Points on a hilly landscape, in no order, each with its height.
A climber steps from a point to the highest of its 2 nearest points, and stops where none of them is higher. Distance is the straight distance between rows; heights are no part of it.
<1116>: [ 10  -2 -18 -51  -5  15 -16 -18   0 -21  21  46 -18  -9   5   5 -17  -4
  48  -1  -9 -18   4   2]  h=56.1
<920>: [ 16 -26  45   7   8 -13   2   4  -5  46 -12  20  18   4  18 -11   0  -5
 -53  18   7   5 -12  22]  h=26.3
<683>: [ 12 -11  32  15 -19 -22  25  16  24   7 -11  45  -2   8  10 -16  -9  25
 -37  40  11 -25  14  26]  h=33.6
<1877>: [ 23  -4   9   8  -4  -5   0 -33   4  36 -24  -4   9  -9 -29 -38  29 -24
 -35 -36  -5   8 -38 -18]  h=59.4
<796>: [-17 -23 -38 -57  22  28  -8   0   5  -4  21  -8   4  -3 -18  39  -4  -7
  55  15  -5  19  44 -43]  h=63.6
<1076>: [-12  -2  -4  39  10  32  14  38  18  -7  23  -4 -28   4  13  34 -17  24
  19  33   3 -43  40  19]  h=12.9
<310>: [ -8  11  11  26 -17 -16  11  18  13 -17  -4  16 -28   7  16 -18  -4  13
 -22  16 -12 -16  -5  22]  h=24.9
<1250>: [ 22 -19 -18 -33   1  30 -13  19  -4   2 -12   6  28  20 -36  39   5  14
  -8  34  28  -5  40 -18]  h=7.0
<143>: [ 30  -9  31   0 -18 -30  32 -12  31   2 -10  61 -23  -6  -3 -49  -6  14
 -38  26   8 -24  -9  20]  h=30.8
<1607>: [  5  -3  22  -6 -13 -27   6  -5  -4   2   0  43 -35 -26  36 -22 -19 -13
 -13   1 -14 -28 -19  29]  h=31.4
<243>: [-20  34 -28 -32 -25 -36  -4 -32  17 -30 -12  46 -19 -12 -23 -33  13  -1
  23 -13 -19  15 -21 -11]  h=48.8
<136>: [ 14  -5  -1   8   3  44 -17   9 -40   5  13 -45   8  -4  -5  39  -4 -14
  20  -9   1  -8  -6   1]  h=57.6
<1414>: [ -7 -17  18  53   1  -6  15  21  14   1  13 -35  -5   2  22  18 -24  -6
 -33  35  -1  -4  45  14]  h=29.2
<377>: [-15   8 -37 -47  -4  39 -13 -19   4 -25  30  33 -12 -11 -11  28   2  -5
  72  -7 -12 -20   1 -13]  h=60.2
<618>: [-23  28 -20  -9 -11 -14  -6 -25 -14   4 -28 -20  31  18 -37 -13  19   2
   6 -33  -6  46 -19 -29]  h=32.6
<1224>: [ 12  -2 -18  17 -13   8  28   5  35   9 -11 -29 -13 -20 -10 -45  21 -15
 -37 -11  -5 -19   6 -30]  h=60.5
<1794>: [ 28 -31  25   8  -9  22   3   9   8 -14  32  31 -18 -12  25  21 -50 -20
   9  42   1 -44  48  37]  h=34.3
<517>: [-17  13 -41   3  13  34  15  20   6  -7  11 -67  -4 -11 -14  -1  25   7
  26 -23   0 -16  11 -39]  h=13.5
<1473>: [-34  30   6  19  30 -21  -2   8 -36  13 -15 -11  33   1  10 -24  19  17
   1 -40  14  51 -49   7]  h=26.2
<959>: [-12  40  -9  30 -22 -39 -18 -31 -27 -32 -18   7 -27  -8  -1  -8 -18 -15
   5 -16 -28   2 -29  37]  h=19.9
<888>: [ 36 -19  26 -11  -6  14  -4  -3  -7  31 -13  27  -8  -9  -3 -20  23 -19
 -39  -2   6 -16 -25   3]  h=37.9
<1974>: [  7   8 -31  -7  -9   6  18  -5  43 -11   4 -20 -22 -12  -7 -29  12  -7
 -17  -9   0 -20  17 -45]  h=55.9
<913>: [  3  -8  24 -17   0   6  -7  15  -2  17  -4  28 -17  -9  24 -28  18  -2
 -26 -13  -7 -24 -34  15]  h=36.1
<1485>: [-28  20  -1  25  11   3   9  33 -13  -1  -2  -8 -16  -3  32 -15  14  11
  -9 -19  -2 -12 -26  20]  h=39.9
<1157>: [-20  -6   7  34  16  -7   8  17  10   1  15 -40  -9  -6  44  11 -22   0
  -9   4  -2   5  25  15]  h=33.2
<1715>: [ 10 -16 -20 -42   8  14  15   8  40  -2  12  22  -6  -4   3  -4   4  10
   0  15   9 -30  39 -26]  h=26.8
<1955>: [ 14  11   9  31 -35  27 -14  32 -15  -5 -25 -33  21  26 -36  20  31   7
 -30  12   2  -5   2   4]  h=52.3
<1737>: [ 32  -8  14   8 -25 -21  -9 -18   8   7 -29  24  19  21 -41 -13   4   6
 -37  21   9   7  -9   4]  h=24.5
<419>: [ 17  -4 -39 -32 -21  42 -15 -19   2 -24  18  -5  -6   4 -44  30 -10 -13
  41   5 -11 -14  33 -28]  h=19.3
<827>: [ -5   3   9  21   9 -37   5 -20  28  -2   4 -18  12 -14  32  -6 -35  -4
  -9 -11  -2  26  21  -1]  h=27.9
<202>: [ 27  -9  10  25  -5   6  23 -10  25  35 -13 -22   5 -15 -12 -43  23 -32
 -60  -5 -11  -9  -2 -22]  h=64.7
<199>: [  6  -8  19  -6   9 -15 -15 -10 -21  10   3  -1   4 -13  32   8 -16 -14
   5 -11   8  11 -24  10]  h=46.2
<464>: [-11   9 -30  13 -10  27   1  -7   7 -26  21 -29  -9   2 -18  21 -13   3
  42  -4 -11 -17  20 -14]  h=16.8
<957>: [-25  28 -26  16  -8  19  -1  36  -2 -25   6  -7 -20  29  -6   6  15  31
  13  -1  -3 -20  -4   5]  h=17.8
<1869>: [-11  -3  26  29  15 -13  -1   7  -7  21  -8 -28  26  12  12   0   4   4
 -23 -21  11  28 -17  -3]  h=28.1
<717>: [ 31 -38  -1 -36  21  -6  -2 -20   9  41 -14 -15  42 -15   9  -7  -2 -37
 -28   6  23  21  27 -19]  h=42.1
<1776>: [-15  23 -24 -20 -11   0  -1  10  13 -27  -1  40 -33   0   3 -17   9  23
   9  -4  -5 -26 -11  12]  h=32.1
<126>: [ -4  14  16  22 -17  -2   2  12  20  12 -32  23  22  28 -38 -37  39  28
 -30 -21  13   6 -23  -2]  h=3.2
<1396>: [ 37 -22  19 -15   4   4  -5 -14   2  35 -26  20  29  -4 -17 -13  22 -18
 -46   5  13   4 -20  -1]  h=39.3
<476>: [ -1 -29 -13 -18  40  27 -10  24 -13  12  13 -44  29   7 -17  53   0  20
  37  12  32   2  34 -11]  h=41.2
<433>: [ -2 -29   5 -25  38   2   6   6  19  16  30 -14   5 -22  48   2 -18  -3
  13  -8  17  -4  30 -12]  h=56.0
<553>: [ 19  -1  -1 -38 -19 -44 -13 -54  10 -18 -12  47 -10  -5 -23  -7  -9  -5
   6  11 -11  25   4 -11]  h=45.5
<351>: [-34   6 -47 -51  10  17   1 -13  -3 -19  10 -19   5   1 -30  29  12  -7
  57 -10 -18  36  21 -48]  h=58.8
<1850>: [ 41 -42   1 -11   0   5 -15 -17  -8   9  -4 -19  37  -4   4  31 -35 -25
  -9  16  18  17  28  -4]  h=49.2
<540>: [ 10  -3  40  44 -29 -21  12  15  -5 -10  -9  25 -20  16   2  -2   0   5
 -54  51 -13  -8  -4  33]  h=30.1
<268>: [ -4  23  -4 -20   5   4 -25  -5 -45   5 -10   3   8 -12   5 -12  23  -4
  12 -39   6  21 -55   2]  h=50.5
<994>: [-21  12  20   1  -2  -6 -13   6 -31  -8  -8  31 -14  -4  32   3 -10   6
   7   1  -7  -7 -39  50]  h=35.2
<1262>: [-19  -6  32  16  22  -1  -6  28 -17  15  16   0   7   5  53  20 -21  11
  -3   2  17   6  -6  30]  h=33.9
<1939>: [  0 -18  10 -22  13   4  -1   0  23  -8  37  27  -1 -27  37  13 -43  -1
  33  11   2 -27  35  27]  h=43.6
<627>: [-21  37  -1  13 -10 -26  -3 -17 -36 -21 -14  22 -36 -26  26 -11 -12 -20
   9 -32 -32  -4 -43  53]  h=19.2
<782>: [  0   4  16  44 -16 -47  35 -11  51   0 -18  17 -10   2  -3 -38 -10  14
 -38  21  -3  13   5   7]  h=20.8
<516>: [ -6 -11 -30 -55  19  48  -7   9 -18  -5  35   9  -2  -4  -5  33  10  -5
  68  -5   9 -13   3 -22]  h=64.8
<1564>: [  1  33 -21  38 -32 -16 -11 -34 -17 -36  -2 -22 -24  -1 -15  13 -24 -23
  13 -13 -30  -1  -8  20]  h=20.9
<215>: [ -4  11  11  -5   3  -6 -24   5 -33  -1  -4  -1  11   3   6   7   3   8
  -3 -22   5  16 -40   6]  h=48.7
<1459>: [ -6 -15  -4 -56  13 -40  15 -26  33  12   1  35  15   0  -6 -18  -7  -3
   5   1  -1  38  18 -35]  h=39.6
<2003>: [ -5  -6  -9 -36  -5 -44   8 -37  38  11 -19  46  14  18 -36 -13   6   8
 -13   9   2  42  11 -32]  h=37.8
<95>: [  3  14   4  17   1  25  11  21 -11  26 -18 -53  17   3 -28 -20  48   1
 -28 -27   3   3 -17 -26]  h=59.5
<899>: [ 45 -36  15  -6  10  -6   5 -18  13  36 -24   6  39  -6  -4 -13  -1 -25
 -49  21  24  13   5  -3]  h=40.5
<1057>: [ 13 -30   1 -26  16 -31  -4 -31  24  13   4 -15  37 -14  13   2 -21 -17
 -17  -3  14  29  28 -28]  h=40.3
<1206>: [ 24 -30 -12   0  15  48  -1  16  21   1  26 -18 -19 -31  20  18 -15 -24
  12  23  10 -49  42   0]  h=34.0
<382>: [ -3   1 -20 -11   2  16  -8 -11   4 -26  21  20 -19 -16  20  14 -26 -12
  41 -10 -18 -27   7   7]  h=52.0
<13>: [ -4 -12  30 -17   9 -29  -6 -19  -2   9  12  16  -3 -22  57 -11 -38 -18
  10 -17  -9   2  -4  29]  h=43.4
<1005>: [ -5  -4   5  19  15  52  -5  31 -48   9  21 -38 -16  -6  23  21   9 -17
  13 -15  -9 -20 -13  11]  h=53.8
<49>: [-14  29 -26  10 -14 -23  10 -22  28 -16 -16   3 -15  -2 -21 -50  24  -3
  -3 -34 -13   6 -18 -25]  h=24.1
<1931>: [  4  12   6  39 -22 -34   6 -23  15  -2 -23 -35  10   7 -19 -15 -12 -16
 -31 -19 -19  21  -1  -6]  h=21.1
<587>: [-14  27   1  44 -22  -4  -1   5 -22  -4 -11 -56  11   9  -6   6  -3 -11
 -12 -25 -13  20 -11  -7]  h=18.6
<449>: [  0  10 -20 -32  -6  37 -27   0 -46 -13   3  -4  14  19 -26  30  14  -2
  40 -14   1  10 -27 -14]  h=54.1
<861>: [-25   1 -19  -5  28  -6   9   8   5   7   7 -63  27   5  -1  22   1  17
  21 -20  18  28  20 -32]  h=35.9
<24>: [-25  17 -19   9  -2   2  -3  38  19 -20  -6   3  -1  37 -15  12   7  56
  11  15  17 -10  22 -12]  h=20.3
<1767>: [ 14  -1  19  46 -20 -29  30 -10  37 -19  -6   3 -26  -4   6 -31 -18  -2
 -43  25 -11  -4  21   1]  h=19.5
<1557>: [  2   4  17  19  -6 -60  26 -37  44  16 -17  41  11  22 -22 -37   3  21
 -29   5  -3  22  -4   2]  h=20.7
<1394>: [ 29 -13   8 -17 -10 -33   3 -45  23   1  -5  20   1  -7 -11 -25 -19 -11
 -19  16   4  11  13 -12]  h=43.2
<365>: [-31  -5  17  33  38  19  -3  29 -32   4  35 -25  -6   3  40  49 -28   3
  37   1   7   1   6  26]  h=42.0
<1580>: [ 36  -7  40  38 -32 -36   9 -35  -6   7 -29  27 -12  -3 -40 -27   9  -8
 -45  28 -13   7 -24  26]  h=24.6
<1244>: [-35  16 -56 -20  19  30  14   3   4 -19  19 -57   5 -11 -18  14  18  12
  61 -24  -9   2  18 -41]  h=14.4
<605>: [  0 -24  10  26   9  25  -3  19  -8   0  30   2   6   8  18  55 -34   9
  27  24   5 -13  23  23]  h=53.7
<1506>: [ -3   9   1  -7  -3 -51 -14 -41   5  -8  -6  -6  14   1   9  -2 -24  -5
   7 -19  -4  33   1  -5]  h=26.0
<1765>: [-35  23 -57   4   2  24   5   2   5 -32  17 -33 -12   2  -5  24  -8  15
  60 -17  -9  -7  13 -17]  h=15.5
<1433>: [ 10   3  38  28  -5  13  -9   3 -40  30 -14 -10   0   0   5  -9  22 -33
 -43  -9  -9   8 -33  10]  h=54.9
<304>: [ -6  24 -18  24 -18  -9   6  -7   3   2 -10 -59  15   5 -25  -1  -6  -5
  -8 -27 -12  12   5 -27]  h=19.8
<472>: [-10  34 -21  26 -26 -28  -5 -41   2 -25 -10 -33 -19 -15  -6 -15 -12 -23
  10 -30 -26   9 -12  -2]  h=22.0
<366>: [-13  13  52  51 -18 -25   3  17  -9   6 -11  15  -4  16   0   2  14   3
 -47  38 -16  13 -17  37]  h=28.3
<603>: [ 35 -21  20  13 -17  17  10  10   2 -13  18  17 -42 -25  27  -3 -40 -39
 -27  34 -17 -40  42  32]  h=29.9
<2006>: [ -1 -14 -31 -51  36  44 -12  31 -28   4  21  -8   4   2 -22  25  33  17
  49  -6  24  -8  -4 -34]  h=60.1
<1881>: [ 17  -9   4  19 -11  -3  17  -4  28 -14  16 -16 -38 -21  13 -27 -21 -18
 -20  17 -18 -19  27  -2]  h=17.5
<502>: [-19 -14   1  13  23  35  -6  18 -22   2  28  -4 -10   8  24  39 -21   6
  34  13   2 -28  -1  13]  h=47.6
<1883>: [  4  -7   0  32 -11 -13  16  16  36 -13   3 -33  -3   5   7   7 -25  16
 -21  31   6  -7  43   0]  h=25.9
<241>: [ 14 -17  18  -7  -4  -5  -3   5  12 -12  13  30  -6  -9  27  15 -47   8
   6  30   8 -25  33  28]  h=39.1
<1290>: [  2   8 -28 -14 -19 -27  30 -35  53  -4 -17   5   0   1 -33 -53  16  -3
 -12 -11 -13  15   4 -43]  h=25.2
<1915>: [ 29  -8 -31 -33 -24  14  -3 -26  25 -31  10  15 -20   0 -39  10 -21  -8
  14  21  -7  -9  45 -25]  h=20.6
<40>: [-46  32 -51 -45  -2 -21  -4 -20  -1 -30 -10  45 -10  -9  -3 -12  10  14
  45 -15 -11  27 -14  -8]  h=51.1
<2013>: [-29  30  -8   3  -1 -44   1 -23   4  -1 -23  10  -9 -13  25 -29  -2  -2
   2 -35  -2  13 -34  16]  h=24.0
<260>: [-16   9 -14  20  -1 -10   7  18  30 -11  -1 -28   9  21 -10  18 -12  31
  -9   7   9  -3  29 -11]  h=23.0
<307>: [ 31  -3  36  28 -29 -16 -10 -10  -8  10 -30  21   7  15 -18   1   3  -4
 -49  16  -2  11 -24  27]  h=25.7
<654>: [-10  12  -4 -11 -12   3  -3   4   2  -4 -15  32 -14   0  -2 -23  30  14
 -16  -5  -4 -19 -27   9]  h=34.1
<1940>: [  4  20 -19 -15 -25  -5 -10 -20 -16  -7 -23 -31  34  23 -60  16  20   5
   2 -25  -5  40 -10 -30]  h=33.5
<693>: [ 10 -28 -24 -39  22  53  -8 -11  -5   2  28 -10   7 -12 -17  37 -10 -17
  58   9   8 -17  28 -22]  h=70.0
<938>: [  1 -29   0  21   9  37  -2  40  13  -6  12 -24 -12   4  -3  23  -2  14
  -3  38  12 -35  42  11]  h=10.3
<1887>: [-15  11  24  52 -30  -3  16  29   0 -18   3  22 -28  20  14   3  -6  14
 -31  39 -24 -17  11  32]  h=27.5
<1631>: [-25  17 -16 -29  12 -16   3  13  21  -8  -3  41  -1  12  22 -10   6  35
  15   2  15  -5  -5   7]  h=29.5
<1083>: [  1  24 -30   8 -30 -31   6 -39  24 -32 -10  -9 -25 -23  -6 -34   6 -22
   7 -22 -27   5  -1 -22]  h=23.1
<529>: [ 11  10  -9  16 -18  23   0  19  -5   6 -16 -41   1  18 -32  -3  31   4
 -17  -6   5  -9   1 -22]  h=56.2
<953>: [-15  16  -1 -11  -2 -56  -8 -49  16 -15  -4  11 -11 -23  26 -21 -20  -8
  22 -22 -17  27 -11  15]  h=25.1
<1087>: [  2 -15   8  -1  25  31 -14  31 -35   6  14 -39  20   8   1  30   7   2
   4  -9  27  -2  -5  -1]  h=61.7
<1596>: [-21  42  -6  22  -5   9  10  22  11   6 -28  -4  22  31 -39 -38  60  44
  -9 -16  14  10 -20 -18]  h=3.8
<987>: [  7   5  -5   8  -9  -7  12 -18  37 -33  22  -5 -40 -24  20 -28 -28 -23
  10  -3 -20 -32  39   1]  h=16.1
<1938>: [ -2  11  24  50 -14 -25  10  -2  27  19 -29  26  17  29 -36 -27  25  18
 -44  -3  -1  21 -24  12]  h=2.7
<1344>: [ 32 -25  31  43 -18  -2   2  -6  16  39 -33  21  51  12 -46 -14  29  -9
 -61  20  11  22 -12  15]  h=24.2
<1043>: [-17 -15 -26 -18  24  25  -5  12   3 -10  24 -10  10  18 -10  48 -14  20
  48  21  15 -10  27 -11]  h=39.2
<961>: [-23 -11 -10 -21  63  28   1  27 -28   7  41 -24   6  -7  23  23   3  14
  65 -15  22   1  -6   2]  h=47.3
<1750>: [-24  11 -11  27   6  26  11  31  14 -20   8 -14 -33  12   8  14  -6  25
  14   1  -6 -37  19   5]  h=15.6
<1879>: [ 13  -7  20 -12  -9 -10   2  15  22   6 -22  54   4  20  -1  -5  11  29
 -25  28  15 -15  -9  17]  h=36.5
<1838>: [-18  -1 -25 -27  27   7   4  16  16   9   9 -24  16   9  -2   7  15  23
  21  -7  17  18  16 -41]  h=33.8
<937>: [ 11 -24  29  24   4  10 -23  23 -29   7  11  -2  16  15  14  54 -27   8
  -5  33  13  -2  18  35]  h=47.5
<335>: [ -9 -29   0 -17  61  18   1  35 -35  16  24 -47  22   3   2  32  17  25
  50  -1  39  12   1 -15]  h=44.2
<1916>: [-28   3  12   7  23   2  -5  17 -20   4  24   4 -10  -7  62  19 -37   5
  24 -11   3  -4  -6  33]  h=37.2
<532>: [ 33  -3 -21 -21 -37   0   1 -17  14 -30 -17  11  -1  11 -52  -4  -3  -4
 -15  29   0  -9  30 -30]  h=21.0
<1744>: [ 50 -24  19   8 -20  -8   6 -13   4  -1 -14   9 -16 -25   2 -21 -14 -43
 -40  30   4 -18  17  18]  h=25.6
<53>: [ -9  -3   4  -7  35  22 -13  35 -28   2  15  -5   7   7  18  16  13  28
  20 -11  22   3 -23   3]  h=56.6
<819>: [ 31 -21   2 -52  -1 -46  10 -46  36   5   4  31  12 -18   4 -14 -20 -20
   0   6  -1  23  23 -17]  h=41.3
<766>: [-50  17 -35 -61  11 -10  -1   2  -5 -15  -7  20   5   2 -10   2  28   7
  41 -18  -8  42 -14 -38]  h=54.0
<1784>: [ 40 -32 -16 -38   9  21  -4  -8  -1  28 -12 -24  34  -3 -18   6   4 -25
 -26  12  22   6  22 -22]  h=43.7
<207>: [ 21 -29  44  34  -1 -18  14 -11   8  46 -21  33  34  10 -18 -18  17   7
 -61   9  10  22 -25  27]  h=25.0
<1968>: [  0   3  -6 -26 -16 -28  -1 -22   8   9 -27  28  33  33 -55   0  15   5
  -8   9   2  45   6 -32]  h=36.4
<1303>: [  2   6  -4  46 -30  36 -10  16 -27 -24  14 -23 -15  14 -13  41 -11  -6
   0  23 -21 -26   3  20]  h=44.4
<935>: [  8 -26  45  19  14 -19   3   4  -4  33   0   1  18 -11  46  -2 -16 -16
 -40  12   2  10   2  13]  h=27.8
<711>: [ -1 -10  26 -13   7   1  -6  27  -7  11   0  30   9  11  18  16  -4  29
 -11  16  23 -17 -11  12]  h=40.0
<194>: [-11   1   7  23  16 -16  10   6  14  12   3 -22   3   1  20 -12  -7   3
 -21  -6   5   8   6  -7]  h=30.0
<149>: [ 16   1   9  23 -24  25 -21  25 -26 -10  -1 -19  -3  15 -17  30   4  -2
 -22  21 -11 -15   8  12]  h=48.3
<466>: [-19  11  37   8  10 -46  11   0  -2   8 -15  36  16   9  28  -9  -5  27
  -6  -3   5  25 -26  31]  h=25.3
<964>: [ 31  -5   0  15 -25  -9  -7 -14   3  10 -23 -15  23  15 -38   1   9  -6
 -32   9   7   4  -4 -14]  h=23.4
<1053>: [ 23   3   7 -13 -23 -51  21 -47  32  -7 -22  69 -24   3 -37 -38   6  19
 -11  13  -9   1 -15   7]  h=27.4
<646>: [ -9  -6 -15   1  -5  15  -8   3   6 -16   8   3   4  28 -12  51 -22  30
  32  15   7  -5  28   0]  h=43.0
<981>: [ -4  -2  -6 -33   5 -13   4   8  38  -6  -1  29  -2   0  22 -15  -3  17
   4  10  13  -2  17 -20]  h=27.3
<1088>: [-22  18 -35  -3  -3  17  -3  -5  -2 -29  21  12 -34 -28  24 -13  -2 -13
  43 -27 -19 -27 -20  11]  h=48.2
<1280>: [-28  42 -25 -17 -12  13   7  22  12 -12 -20  21  -2  20 -32 -28  49  33
   2 -16   1  -3 -15 -18]  h=4.4
<596>: [-16  17 -21 -34 -24  -5 -11  -8   4 -13 -14   4  19  26 -48  13  20  15
  11  -5   2  29  10 -43]  h=34.9
<640>: [  1  20  10  25 -22 -37  17 -25  16   7 -21  43 -14   5 -25 -47  18   7
 -25 -12 -15  -1 -37  20]  h=22.5
<806>: [ 13   6 -21  -6  -3  44 -25   0 -57  -9  15 -40   7   6 -30  38   4  -3
  43 -20  -6  -7 -19 -12]  h=54.7
<1555>: [-19  -7  -1 -36  37  23  -7  20 -24   5  29  17   2  -4  38  24  -3  27
  42  -3  19   1 -14  -2]  h=51.7
<200>: [-14 -11 -17 -11  20 -18  -3 -19  17   6   7 -44  21  -9   9  -4  -9 -10
   9 -22   3  25  21 -38]  h=38.0
<1531>: [ 19  -1   0  -6 -19 -27  30 -39  42   1 -18  41  -3  -1 -47 -55  12   3
 -22  16  -5   5  -4 -29]  h=26.1
<46>: [-12  17 -24 -54  19  34  -8  30 -35 -12  17 -12  13  11 -22   8  46  17
  45 -15  18  17 -27 -31]  h=56.7
<1686>: [ 25   1  14  49 -25 -24   9 -28   8  22 -24 -29  26   5 -40 -13   7 -18
 -51   2  -8  23 -11  -2]  h=22.2
<676>: [-15  14  10   3  13  -5 -20 -12 -40  -2 -10   0 -19 -21  46  -6  -5 -28
   5 -36 -18   8 -45  35]  h=18.4
<1008>: [-31  24 -38 -44  -3  -5  -9 -25  -9 -25  -3   3  13  -4 -20  13  13  -9
  43 -19 -24  44  -4 -42]  h=56.3
<694>: [-40  35  -7  21  11  18   7  29 -34 -11   1  -6 -26 -24  39 -25  18  -8
   8 -26  -9 -16 -46  23]  h=42.4
<2001>: [ 40 -37 -26 -37  13  18 -16  -9  -2  17  -9 -15  37  -3 -13  39 -27 -25
  -1  32  28  15  47 -20]  h=46.3
<1167>: [-40  29 -35  12   7  35   5  29 -20 -21  14  -3 -32 -20  33  -7   6  -2
  32 -22 -12 -21 -30  20]  h=45.0
<1598>: [ 13   4  32  13   0 -11 -16 -21 -14  26 -23   2  12  -5  -9 -14  18 -17
 -32 -26 -13  10 -47   9]  h=57.2
<218>: [ -8 -19  -3  15  37  39   4  11   6  12  45 -33 -17 -18  31  21 -27 -13
  50 -11   2 -34  22   6]  h=41.4
<1970>: [ 43 -23  39   5 -16   1  12  -6  -6   5   8  21 -39 -29  29 -27 -14 -45
 -44  35 -14 -27  11  27]  h=27.2
<1957>: [ 18 -23  13  -3  20 -18 -20  -6  -5   9   5 -22  34  -1  22  32 -31  -5
   3  19  23  19  18  -4]  h=52.7
<334>: [ 10 -31  -9  -9  15  27 -10  26  10   5   1  -6  11  11 -15  37  -1  23
  10  41  26 -24  52   0]  h=8.4
<69>: [ 42 -20 -14 -26 -14  21  -8 -15  13 -18  15  17  -8  -7 -10   8 -22 -15
   8  21  -1 -25  35 -11]  h=21.9
<1692>: [  0  18  -9 -38 -26 -27 -15 -38  -3 -14 -15  31 -15  -8 -15 -20   6  -7
  11 -11 -11  14 -20  -2]  h=47.2
<710>: [-20 -21  48  35  19  -4   1  31 -14  23  10 -10  13   6  47  19 -14  -4
 -39  28   5  12   9  31]  h=30.5
<195>: [ 17 -30 -15 -21  16  37   8  18  33  10  19   4 -12 -14  18   1  -7  11
   1  23  20 -39  51  -8]  h=29.8
<1512>: [-11  -4  -9   1  50  39   1  40 -41  10  38 -46  -2 -14  28  13   8  -1
  52 -26  19   0 -22   1]  h=44.6
<1493>: [ -8  17 -26 -32   3  18   6  18  11   5 -10   4   2  10 -29 -25  47  11
   6 -23   2   5 -14 -43]  h=4.9
<1648>: [ -3   9 -24 -33  -2  13 -32 -12 -33 -26  14  26  15  14  -9  35 -12  12
  45  -3  -3   2  -8   2]  h=51.4
<1002>: [-19  11   5  24  -7 -30  31   3  47   1 -13  16 -24   7  14 -39   5  18
 -25   4  -7  -5  -4   0]  h=22.6
<1926>: [-18  21  39  39 -15 -41   2   9  -3  -6 -19  27   1  24  15  -2 -12  25
 -25  13  -6  19 -19  42]  h=26.6
<1447>: [-18   9 -20  -6  -6  15 -14   6 -13 -20  22  25  -2  17   2  45 -35  20
  57   8   2 -11  10  20]  h=47.4
<1591>: [  8 -14  -8  -4  20  56   1   4  14   2  53 -10 -16 -23  19  19 -22 -23
  51  -1  -8 -48  33   7]  h=38.1
<1219>: [ 45 -27  16 -22  -5  13 -14  -8  -7  -1   0  19 -11 -13   7  -4 -17 -23
 -16  28   5 -35  22  15]  h=23.9
<372>: [-17  26  19  15   1 -49  -4 -17   1   8 -36  41  17  23 -11 -17   6  27
 -14 -10   1  30 -40  31]  h=24.3
<1122>: [ 19   0   4  10  -4  14   7  -3   7  36 -15 -35  17  -3 -23 -32  37 -21
 -38 -25   2   7 -11 -25]  h=61.6
<1295>: [-26   8  24  10  19 -41   8  -8   7   1   7  12  -9 -22  67 -18 -31  -6
   7 -19 -13  14  -7  35]  h=41.0
<390>: [  0 -23  14 -33  19   2   8  25  17  12  35  21  -4 -22  63   2 -31   7
  24   1  12 -24  23  19]  h=48.9
<1771>: [ 12   2 -34  -2 -23  33  -9  -1   6 -18   6 -27 -12  -4 -26  16   3 -13
  19   2 -11 -27  20 -26]  h=18.1
<340>: [ -2   5   8  24  -4 -46  27 -35  36  35 -23  37   6   0 -28 -53  28  13
 -18 -27 -14  28 -30   6]  h=21.7
<499>: [ 24  -2   9 -32 -18 -32  10 -18  28 -10 -10  69 -29 -11  -6 -35   1   7
  -5  10  -5 -27  -8   3]  h=28.8
<406>: [ -1 -22 -16  -5  39  26   8  17  16  20   9 -64   9 -20  14  -4  15  -5
   3 -16  12 -12  21 -30]  h=11.8
<538>: [-31  27  16  20   4  -1  -2  34 -25  -9 -14  28 -14  18  24 -12  13  20
  -9 -18   1  -2 -36  33]  h=37.3
<1242>: [ 39  -9 -18 -27 -25   7 -13 -25  -6  -3 -20   8  13   6 -39  -3   4 -15
 -20   8   6   0   8 -26]  h=22.1
<1678>: [ -6   2  37  40   5  18   3  31 -41  29  -1 -39  -1   0  24   1  29 -29
 -46   3 -17  -3 -17   8]  h=52.1
<81>: [ 16  11  35  33 -37 -22   4 -18  -7   5 -22  29 -33  -5 -16 -35  11 -24
 -39   5 -21  -2 -32  24]  h=23.6
<1253>: [-26  25 -11  29  33  38   8  41 -49  -3  24 -48  -5   2  13   0  19  14
  30 -32  10   7 -37  12]  h=41.8
<1283>: [ 12 -15 -27 -49  -4  29  -9   5  -8  -2   8 -11  13  15 -46  17  25   4
   6  16  13  -7  21 -40]  h=6.1
<225>: [-24   2  -7  23  30  23   7  16  -5   4  22 -44 -15 -16  37  16 -15  -6
  24 -17  -5 -10   8   1]  h=37.5
<530>: [ -8  13  30  19  28 -18  -9  -3 -30  32 -10 -19  40  12  13  -3  15   0
 -21 -33  13  48 -43   3]  h=27.1
<420>: [ -4  -3  37  29  14  39   4  36 -60  19  18 -31 -14  -1  30  21  12 -29
 -20   7 -17  -8  -6  20]  h=50.3
<677>: [-37  27   3  48  -2 -21   1  -8 -22 -14  -1 -42 -15  -4  20  -1 -14 -21
  -4 -25 -24  13 -12  17]  h=17.3
<1444>: [-10  14  18  -8 -16 -26   1  -4 -18 -22   7  45 -38 -17  38 -14 -24   0
  16  -4 -20 -23 -14  55]  h=33.3
<488>: [  3 -24  19   3  30   5 -23  10 -38   7   9 -31  27   3  18  41 -14   8
  13  -9  17  13  -4  10]  h=57.4
<1601>: [  4 -12 -19 -10   7  22   1   7   1   8   0 -66  15  -4 -10   4  17  -9
   1 -13   3  -7  19 -43]  h=12.5
<1117>: [ 34  -9  40 -20 -21 -40   9 -32   9   7   0  36 -36 -40  31 -38 -10 -29
 -17  -5 -16 -15  -8  35]  h=29.6
<572>: [  8  12  51  48 -25 -18 -16  12 -20  11 -21  19  18  31 -19  13  16  10
 -56  25  -7  22 -26  34]  h=27.0
<1063>: [  2   4 -37 -65  -9  27  -5   3  -5  -9  -8   8   2   4 -38   3  40   1
  24  -4  -5   3  -1 -45]  h=5.4
<681>: [ 11 -15  40   6   5   6 -18  33 -25  10  -7   7  15  23  14  31   0  19
 -20  24  26   5  -6  28]  h=43.3
<165>: [-12  16 -26 -25   6  22 -20   1 -50  -7   9 -14  11  -1  -1  12   5  -9
  47 -28  -2  14 -47   0]  h=52.2

Two climbers start at each pair of points below. Name the first point that both come to, or write -.
<1765>, <1043>: -
<1838>, <981>: <717>
<677>, <959>: <472>
<1557>, <1459>: -
<1940>, <1283>: -

Where does a climber stop that starts at each point below?
<1601>: <433>
<1344>: <605>
<1631>: <1087>
<406>: <433>
<1295>: <1087>
<1117>: <693>
<1564>: <605>
<861>: <1087>
<938>: <1157>
<587>: <540>
<1692>: <693>
<532>: <540>
